The views of a scene show one set of named points, each view turned or mirrored, shifted and resized as a whole, with a little noise and some points left out.

Scene 1
View 1
Zat: [ -4  -7  -2  -4   8 -14  -2   0  -9   4 -19  -3   1  -7 -12  -5 -10  -1
 -12  -4 -18  -3]
Fugav: [ -6  -4   3   1  -9 -14   8  -1   6 -12 -22 -17 -10  -3   0  10   5   4
  -9  -4  -9  -8]
duba: [ -7  -2  -7  -8   1  -2 -29   0 -11   2   7  21  -7  -1  -2   2  -9  -2
   0   8  -8  26]
Keka: [ -8  -9   2  -1   6 -19  14   1  -1   0 -29 -21   3  -9  -9  -4  -5   1
 -20 -11 -23 -19]
Mebab: [ 22  -5 -10   5 -16  -3  11  -5   2  -7 -30   6 -29  -6  -7  16  -6   7
   5   8   7   8]
Meko: [ 23  -8 -15   3  11   2   4  -3 -13  13 -28  19 -15 -11 -22  -2 -25   1
  -2   3  -9  12]
gab: [ 16  -8 -11   0  11  -1   0  -2 -15  11 -24  15  -8 -11 -18  -4 -22   0
  -5   1 -12  10]
gubas: [ -4  -6  -3  -2   3 -10  -6  -1  -5  -1 -14   3  -4  -5  -6   1  -7   0
  -6   0 -12   5]
fel: [ 14  -1 -12  -1  -4   5 -19  -2  -9   1  -6  29 -21  -4  -7  10 -12   2
   8  12   4  32]
niki: [-16  -2   2  -3 -12 -14  -9   0   7 -16  -8  -8 -10  -2   6  12   9   1
  -4   1  -4   2]
Veki: [  5  -5  -3   2  -3  -9   9   0   0  -3 -26  -5 -11  -5  -9   5  -6   3
  -7  -2 -10  -3]
bur: [-15  -9   1  -7  22 -16  -2   1 -11   8 -16  -8  11 -10 -12 -16 -13  -2
 -21 -11 -32 -13]
View 2
gubas: [ -9   0   3  -3   8   6   0  -8   1  -6  -1   1  -3 -11   4  -1  -1  -6
   5   3   1   0]
bur: [ -9  -6  -4   3  22   0  -7  -7   2   3  -3   2 -21 -20  -8  -7  -2   1
  -9  -1 -12   5]
niki: [-12   2   4 -11   3   5   6 -15   5  -8   5  -4  -1 -19   7  -7  -2 -19
   9  -5  18 -11]
Zat: [-10  -5   0   1  13   3  -2  -6   1  -2  -1   1 -12 -15   1  -2  -2  -2
  -1   1  -4   1]
Mebab: [-14  -3   8  -8  -8   3   3  -2  -1 -13   5  -6  -2  -3  15   8  -8  -6
   9   2  15  -8]
gab: [-7 -4  5  4  5  7 -1  2 -3 -5 -5  3 -3  0  8  8 -1  7  5 10 -9 10]
fel: [ -4   7  11   0  -1  15   9  -6   0 -13  -6   9  20   3  14   5   3  -7
  20  13   1   6]
Keka: [-16 -10  -5  -4   9  -6  -7  -4  -1  -2   4  -9 -25 -20  -1  -1  -6  -3
  -8  -6   4  -5]
Fugav: [-15  -3   2  -8   2  -1   1  -8   2  -8   8  -9 -11 -16   6  -1  -7 -11
   1  -6  17 -12]
duba: [  0   7   7   0  10  16   7 -15   3  -9  -7  12  15 -11   5  -5   6 -13
  14   7  -3   8]
Veki: [-14  -4   3  -3   1   0  -1  -2   0  -6   4  -5 -10  -9   8   3  -5  -3
   3  -1   8  -5]
View 3
gab: [ -8  14   4  12   0  10   9  -9   1  -2  -5  14  13 -11  -5   3   2  -5
   2  11  -1   1]
bur: [ 16   5 -11   1  15 -31   3 -12  11   4   3   2  -6  -7  19  -9  10 -21
  18   3   3   0]
fel: [-21  14  15  20  -6  12   5   2   4   2   5   6  10   1 -20   6 -11  13
 -12  -3   0  -4]
niki: [  1   2  10  12   6 -33  -3   8  10   9  17  -8  -9   5 -12  -9  -7   1
 -10 -29  -8 -10]
Meko: [ -2  12   5   8   2  10  10  -5  -4   0  -6  20  16 -16  -8   1   3  -5
  -1   3  -9   3]
gubas: [  0   7   3  11   6 -16   2   0   6   5   9   2   0  -1  -6  -5   0  -6
   0 -10  -1  -4]
Veki: [  9   3   4   5   8 -20   3   3  -1   5   5   6   5 -11 -10  -9   3  -8
  -4 -17 -15  -5]
Mebab: [ -2   7  15   9  -1  -4   4  10 -10   7   4  10  15 -13 -29  -6  -4  -1
 -17 -24 -22  -3]
duba: [-19  13  10  22  -1  -5   0  -1  16   4  13  -2  -2  10  -3   6 -13   9
  -3   1  11  -4]
Zat: [  7   6  -2   7  10 -22   3  -4   6   5   5   4   0  -7   4  -7   4 -13
   6  -7  -2  -2]
Fugav: [ 10   0   5   6  10 -34  -1   8   2   9  10  -1  -2  -7 -12 -12   0 -10
  -6 -30 -17  -7]
Keka: [ 21   1  -3  -2  13 -39   3  -2   3   6   5   5  -5 -13   4 -13  10 -25
   7 -19 -13  -4]
View 4
Zat: [-4 -1  1  2 -1  0  0 -4  3  8  3  1 -9 -2 -9  1  4 -2  1  7  8 -8]
Mebab: [ -8  -4  -4  -1  -8  -4  20  15  13   8  -5   5  -1   0   0  -2  -3 -11
  15   8  -8  -5]
Veki: [-9 -2 -1 -1 -2 -1 10  6  9 13  0  4 -9 -2 -6 -1  1 -6  6  8  0 -6]
Meko: [  2   2   8   1  -1  -5   6   1   6   2 -11  -4   4   0  -3  -3   3  -3
  13   0  -8  -8]
gubas: [-7 -2 -3  2 -4 -3  4 -1  4  4  3  2 -5  0 -8  1  0 -3  3  8  5 -6]
duba: [ -7  -5  -8   6 -13  -5   5  -3   0 -17   1  -1   7   3  -9   3  -4  -3
   4   5   8  -4]
niki: [-16  -9 -14   1 -11  -1  12   6   7   5   9   9 -10   0  -9   5  -4  -6
   0  13  10  -4]
fel: [ -4  -3  -5   5 -14  -6  12   5   4 -16  -6  -1  11   4  -3  -1  -4  -6
  13   4  -4  -5]
Fugav: [-14  -5  -7  -1  -4   2  11   7   9  17   6   9 -15  -2  -6   2   0  -7
   2  14   4  -6]
Keka: [ -8  -1   2  -1   4   2   1  -2   7  24   6   5 -19  -5  -9   1   4  -2
  -2  12   7  -9]
bur: [ -3   1   5   2   5   1 -10 -13   1  13   5  -1 -15  -3 -12   3   5   3
  -5   7  13  -9]
View 5
gubas: [  0  -7   0   0  -7  -5  14   9 -15  -4   1   2  -9  -3   3   9  -6  -3
   1  -5  -4  -4]
Zat: [  0 -18  -7  -7  -3  -6  17   8 -15   1   5   5 -15   4   4  10   0   2
  -2   2  -2 -12]
Keka: [ -3 -22 -21   1   3  -9   7  12 -25  10   4   6 -36   8  19  25   4  10
  -4  16   6 -20]
Meko: [-16 -14  13  -7  -2  18  10   9 -23 -31  19  10   9  22  -8  18   5 -11
   5 -21  -8  -6]
Veki: [ -7  -7  -6  12  -3  -5   4  13 -25 -10   2   8 -16   6  12  24  -2  -4
   1   3   2  -5]
gab: [ -9 -17   7  -8  -1  12  16   7 -21 -22  16   9   2  17  -5  17   2  -5
   3 -14  -7 -10]
bur: [  2 -35 -17 -26   0  -4  25   7  -9  15   9   0 -27   6   3   4   3  10
  -9  10   2 -25]
niki: [  3  15   0  26 -16 -24  10  14 -16  -1 -17  -1  -4 -21  13   4 -18  -9
   4   1  -4  12]
Fugav: [ -2   2 -15  21  -6 -14  -1  16 -26   0  -5   3 -26  -3  21  24  -7   1
   0  11   6  -4]
fel: [ -5  10  23  12 -15   2  16  10 -11 -30   1   4  24  -3 -11   2 -13 -21
   7 -28 -14  14]
duba: [  5   0  15  -1 -15  -9  28   7  -4  -6  -6  -1  16 -13 -10 -13 -16 -14
   0 -17 -13   8]
View 6
Veki: [-16   8 -18  20   7   6   7   0  -9  15   4   2 -16 -10   4  12   5  -8
   8  24   7  15]
fel: [ -8  -1 -22  10 -35   0  12  -2  -8   5 -13  22 -40 -17  35   2   5   2
  -9  32  12   0]
Fugav: [-21  17 -16  22  14  12  18   3 -14  17   8  10 -23  -1   1  26  13  -9
  15  41   4  20]
Meko: [ -7 -11 -21  20 -14  -6 -12  -5   9  16  -8  -6 -12 -24  19 -11  -3  -7
  -5  -2  11  -4]
Keka: [-18  14  -5  16  28   5  10  -9  -8  16  23  -2  -3   5 -10  24   6 -11
  18  17  -6  16]
gab: [ -6  -8 -15  15 -10  -6  -8  -8   6  11   0   0  -9 -17  18  -4  -2  -4
  -3   2   7  -3]
Mebab: [-14   8 -35  29  -4  11   4  16  -6  23 -16   4 -26 -30  15   1   3  -9
   0  32  22  15]
gubas: [-14   4  -8  12  -7   0  11 -10  -6   6   8  11 -24  -2  12  10   7  -2
   3  22   3   5]
bur: [-15   2   9   6  10  -8   7 -29   0   2  32   2   0  16  -4  18   3  -3
   9   2 -16  -1]
niki: [-18  16 -14  13  -6  13  27  -1 -17   9   5  20 -33   0  10  25  15  -1
   9  49   5  16]
Zat: [-14   2  -6  11   3  -1   7 -15  -4   6  16   5 -11   3   6  13   3  -2
   7  13  -4   2]

In a view up to two points have been moved. Name them for each view, in the order of its rows, or write none.
view 1 | none
view 2 | Mebab
view 3 | gab
view 4 | none
view 5 | niki
view 6 | fel
